Points on a hilly landscape, in no order, each with its height.
From any point a ball rolls to the lowest of the 2 points nearest to it. It stops when none of these is lower. Distance is the straight distance between rows; heights are no part of it.
kadov: [124 139 139 105 155 114 151 135 126  93 128 149 120 120 162  79 124 156
 111 100  92  91]  h=2.68
gaf: [160 156 108  69 143 132 159 123 142  90 116 118 114 157 181 132  91 127
 100 111  79 135]  h=3.89
Digo: [121 101 125 140 137 125  30  91 116 140 152  94  94 111 134 171 142 142
 169 114 118 130]  h=2.93
Nik: [115  97 152 150 158 134 189 177 149  92 128 174 103  85 161  61  94 154
 146  77 105 121]  h=1.85
nem: [141 106 139 132 184 140 200 182 127 101 146 156 102 109 146  45  61 151
 156  92 109 143]  h=2.04
golud: [151 127 170 122 184  98 129 124 135 132 133 127 124  98 133 105 118 146
 121 117 130 125]  h=4.58
Kele: [164 113 130 130  95 201 136 134 172 206 170 110 162  54 109 150 138  82
 115  96 111 154]  h=3.25
Notas: [131 101 154 133 177  99 111 123  96 148 164 153 112  56 110 125 165 143
 165 127 170 148]  h=5.05
fusis: [ 98 136  91 190  56 148 134 133 157 109  96  88 149 176 121 120 152 114
 125 110 117  96]  h=4.16
Lapiz: [ 54 128  99 195  82 138  56 105 108 128 120 125 149 189  85 127 161  94
 172 144 145 152]  h=3.74
ven: [182 139 168 136 179  99 127 138 160 162 149 153 136  67 146 130 112 141
 123 100 112 136]  h=4.40
gil: [115 102 132 183 103 148 104 128 153 107  93 120 128 139 129 102 114 114
 136  77 121  49]  h=1.53
Gofod: [122 148 134 120 125 129  56  97 106 201 126 121 160 119  62 164 173 106
 106 129 132 172]  h=3.30
Noba: [166 142 115  76  98  99 155 145 126  87  75 128 130 162 124 159  92 112
  94 167 140 151]  h=3.33
susid: [152 153 159 122 124 131  95 100 156 113 106 162 126 160 156 138  94 122
 119 148 115 107]  h=2.66
Lolu: [141 132 172 110 160  86  85 118 119 142 123 124 148 133 102 117 122 132
 111 121 138 119]  h=4.66
pegam: [102 136  97 134  85  97 170 133 121  75  75  99 133 180 131 155 118 123
 120 176 136 130]  h=3.87
Gudep: [ 74 163  89 189  90  93 125 133  92 100  44 143 152 207  97 130 146  98
 132 162 135 150]  h=4.26
let: [114 169  87 117  86  90 147 119 105  92 105 123 148 192 136 161 143 115
 114 183 138 157]  h=4.00
sif: [117 131 150 110 153 104  98 107 114 154 126 107 143 144  86 136 151 127
 117 152 154 129]  h=4.31
Mapem: [ 94 143 159 123 168 110  84 105 105 180 160 123 135  86 115 168 180 155
 136 126 137 137]  h=6.52
Bis: [136 145 154  88 161 131 153 143 177 164 170 124 134  92 148 140 137 153
 136 133 105 142]  h=4.83
dar: [148 148  93  76 140 133 176 149 151  75 132 142  96 156 175 104  74 148
 126  94  86 153]  h=3.98
kidi: [127 111 147  92 112  89 148 132 126  86  66 137 128 169 125 116  86 126
  87 150 137 118]  h=3.52
Fila: [171 145 124  74 162 144 186 173 149 171 182 127 115  89 137 159 111 126
 130 120 110 164]  h=4.67
kinol: [112 109 109 193  92 128 117 150 132 128 105 121 151 145 127  91 158 125
 126  55  98  52]  h=0.27
Dusi: [184 117 149 122 128 181 103 136 170 208 175 123 155  72 118 158 109 102
 121 107 120 141]  h=2.65
gekop: [104 129 121 104 137 151 157 114 131 131 157  90 108  84 113 117 152 150
 123 134 164 162]  h=5.46
nafus: [101  88 137 121 115 147 139 136 110 103  89 158 116 140 153  55 101 141
 114  98 125  68]  h=2.74
saf: [124 137 128  80  98 110 129 112 138  82 108 154 139 164 179  89 124 145
 108 107  96 101]  h=3.06
tuno: [ 89 133 135 142 122 142 147 123 163 113 157 106 110 102 130 121 149 147
 173 140 119 107]  h=5.06
ledom: [182 117 136  71 171 134 178 154 132 127 176  99 118 122 136 131  92 124
 117 136 123 142]  h=4.48
Tuni: [110 118 139 138 161 158 150 130 159 122 153  98  91  84 123 108 118 144
 157 132 138 132]  h=5.20
zuzis: [169 135 119  74 140 129 154 114 103 134 119 104 114 113 100 137 138 110
  97 166 179 160]  h=2.27
Pizen: [100 168 118 161  85  81 128 117  97 111  70 157 169 192 107 160 149 118
 139 184 152 171]  h=4.15
Lelo: [188 138 163 128 209 144 163 170 128 149 137 221 129 104 149 104  75 145
 142  95  96 142]  h=5.43
Viv: [130 117 148 137 171  86 133 142 109 114 159 122 117  96 112  98 146 141
 145 119 147 122]  h=4.80
soga: [129 146 150 137 172 165  82 104 173 136 162 157 104 104 140 148  97 137
 172 141 106 120]  h=1.90
pozis: [162 122 142 101 123 149  78  96 101 208 133 111 165  88  75 164 165 107
  85 125 161 163]  h=2.50
Nopa: [ 81 121 113 143  91 136 121 104 126 123 132  90 122 142  87 122 162 118
 141 154 166 118]  h=5.95
keseg: [131 149 116  92 150 112 154 118  90 117 134  80 115 127 115 117 124 108
 107 162 145 119]  h=2.94
zoz: [ 78 140 109 177  68 133  68  96 134 108 120 114 144 185 124 137 149 128
 172 147 152 131]  h=3.42
buvuz: [161 163 139 103 110 129 135  93 163 122 100 124 138 138 132 158 116 119
 106 185 149 147]  h=3.05
zupi: [112 175 104 129 137  96  73  96 102 151  93 131 159 193  98 155 158 113
 109 166 129 161]  h=4.38
gazo: [104 178  86 147 114 129  73  86  94 141 115 139 169 167  95 153 187 112
 135 171 143 183]  h=4.23
zezor: [107 126 138 152 103 123  48  77 137 116 138 133 129 156 115 171 135 124
 154 164 148 126]  h=3.11
koza: [ 98 138 108 196  65 125 111 108 121 100 104 128 154 200 148 110 143 122
 133 140 142 110]  h=3.75
Dener: [164 104 145 130 141 126  35  97 136 154 141 109 101 126 118 190 113 120
 145 123 126 134]  h=2.12
kudob: [151 141 113  95  84 176 144 115 115 197 179 116 179  84 133 169 196 107
 111 114 113 153]  h=6.95
kufu: [ 74 136  69 168  58 100 146 158 112  95  56 123 155 212  97 108 138  95
 116 111 113 146]  h=4.44
Lebi: [122 103 148 153 166 103  61 117 136 128 151 128  88  78 158 174 140 161
 186 115 119 123]  h=3.45
lada: [166 135 149  99 134 160 117 105 164 160 127 122 125 108 103 148 107 117
 113 167 149 151]  h=2.63
nas: [137 115 152 120 131 129  50  89 138 139 123 136 110 138 110 170 112 127
 135 153 153 112]  h=2.76
fotin: [ 86  96  50 118  39 109 154 164  79  62  86  99 107 192 155 153 106 120
  80 100 106 104]  h=4.24
gis: [124 147 126 107 128 136 157 128 167 122 158 122 124 124 151 146 138 157
 155 142  99 133]  h=4.95
Ribeb: [ 78 111 114 187  99 138 100 122 143 132 133  81 131 128 109 118 161 129
 166 116 134  90]  h=6.19
Dus: [ 77  97 108 155  89 132 132 154 115 112 105 137 159 162 153  80 158 148
 118  75  84  67]  h=1.78
ger: [109 135 148 149 135 152  78 100 168 110 120 137 103 146 163 131 104 137
 151 136 105  96]  h=2.33
Kifig: [135  93  99 142  75 132 173 169 119  83 102 103 113 160 107 106  95 105
  97 113 142  87]  h=3.73
zolov: [159 145  89  99  92 134 116 124 129 182 175 110 181 143 131 178 182 109
 117 137 119 160]  h=7.09
Tudar: [107  74  60  93  41 146 163 165  96  84  61 119 104 167 156 110  81 131
  69 108 113  99]  h=3.88
Morov: [105 103 145 171 102 153  84 108 161 110  84 122 105 139 141 115  84 130
 133 120 124  75]  h=2.13
Fev: [118 102 157 190 177  87 182 170 114 100 138 173  97  81 151  85 112 155
 140 101 138 117]  h=1.61
Tizi: [ 62 150  93 194 100 139  51  98  77 139 102 144 144 188  89 157 166 102
 149 169 164 185]  h=4.03
telol: [122 136 150 106 125 148  83  97  98 187 168 144 154  72 113 179 196 137
 131 121 138 151]  h=6.66
Selav: [179 144 133  97 116 127 111  95 109 162 110 112 165 115  79 156 149  98
  80 162 171 157]  h=1.08
bani: [ 67 131 135 157 137 110  91 108 115 154 141 105 126 113 120 135 176 140
 153 124 132 124]  h=6.37
Ruz: [102 149 107 105 121 117 121 103 120 141 180 115 165 160 136 148 189 132
 154 163 124 147]  h=7.25
visem: [168 118 133 128 206 112 214 189 120 132 175 189  98  87 155 103  88 144
 161 117 125 164]  h=5.38
giguf: [ 90 131 133 102 143 115  73  94 102 165 123 120 139 137  59 140 171 128
 125 140 159 166]  h=3.86
lusuk: [162 169 150 121 134 136 109 104 152 167 150 117 150 112 142 165 155 130
 103 129 114 138]  h=3.79
deza: [140  87 106 116 121 149 191 172 110  73 126 105  87 154 134  92  53 113
 106 123 134 110]  h=4.04
finid: [115 101 149 134 150 145 150 156 124  95 106 154 114 113 168  55 105 143
 128  76 104  82]  h=2.23
zezod: [158 134 145 120 112 172 110 126 132 210 178 152 145  47 133 178 192 127
 128 112 121 148]  h=6.80
Soge: [118  88  95  92  69 156 170 158 110  81  62 154 101 155 172  97  60 133
  81 127 114 111]  h=3.60
ditop: [157 112 135  97 168 131 183 155 116  98 151 114 103 130 139  88  86 124
 120 130 149 116]  h=4.27
luf: [110 100 120 149 132 112 157 149 115 103 138 101 125 123  92  74 146 118
 149 112 144  90]  h=4.45
Vogas: [ 84 130  98 112 108 135 151 114 133 105 131  66 115 127 105 133 151 134
 128 160 152 152]  h=5.73
leg: [201 148 148 101 147 173 137 127 173 190 154 131 151  91 113 139 102 114
 117 135 117 137]  h=2.03
Vefe: [126 110 180 190 186 105 136 161 140 143 156 176  82  62 152 140 109 157
 168 115 144 128]  h=1.11
lov: [150 156 103  78 115 112 140 122 139 147 181 116 159 126 128 155 182 114
 136 142 105 153]  h=7.17
Gela: [166 120 134 116 203 142 193 161 112 124 185 154  99  83 133  96 108 143
 162 140 130 145]  h=5.33
baru: [176 159 162 132 153 115  85 120 160 187 159 140 144  84 141 157 134 113
 120  94  93 125]  h=4.17
kipi: [107  95 172 212 170  84 160 151 111 135 148 159  98  57 140 119 123 150
 164 102 167 133]  h=1.36
pona: [110 103  96 123 106 116 160 144 109  86 122  94 123 151  98  76 122  95
 123 126 134  74]  h=4.10
numiv: [141 127 173 159 195 150 116 139 151 150 154 170  84  67 141 138  93 152
 168 118 117 124]  h=1.44
modok: [149 166 123 110 125 121 120  90 150 124 128 108 134 142 146 141 150 123
  99 146 130 134]  h=3.38
duful: [124  86 109 115  87 151 164 146 113  88  70 122 111 141 153  61  95 118
  97 103 123  75]  h=3.24
Disar: [169 116 142 106 214 132 201 192 119 136 144 230 128 102 153  86  69 166
 149  92 105 150]  h=5.40
bizen: [163 170 110  81 122 121 157 118 135 106 115 106 139 175 173 155 135 133
  97 134 100 138]  h=3.71
lol: [171 131 176 116 165 137  83 109 142 129 124 161 109 135 130 127  79 138
 125 128 115  81]  h=3.02
leben: [175 117 146 124 186 133 152 127 114 141 179 154 111  55 123 117 133 140
 147 136 142 156]  h=5.23
gaku: [ 93 105 125 123  85 110 176 146 116  83  42 114 127 166 131 128  93 122
  90 160 141 100]  h=3.72
fub: [ 87 131  83 175  64 116 151 154 125  89  66  80 163 205 119 119 149 114
 102 109 112 102]  h=4.50

Where does a ball stop that starts at each point below?
susid => kinol
lol => kinol
Lolu => Selav
ven => leg
kufu => leg
gaku => leg
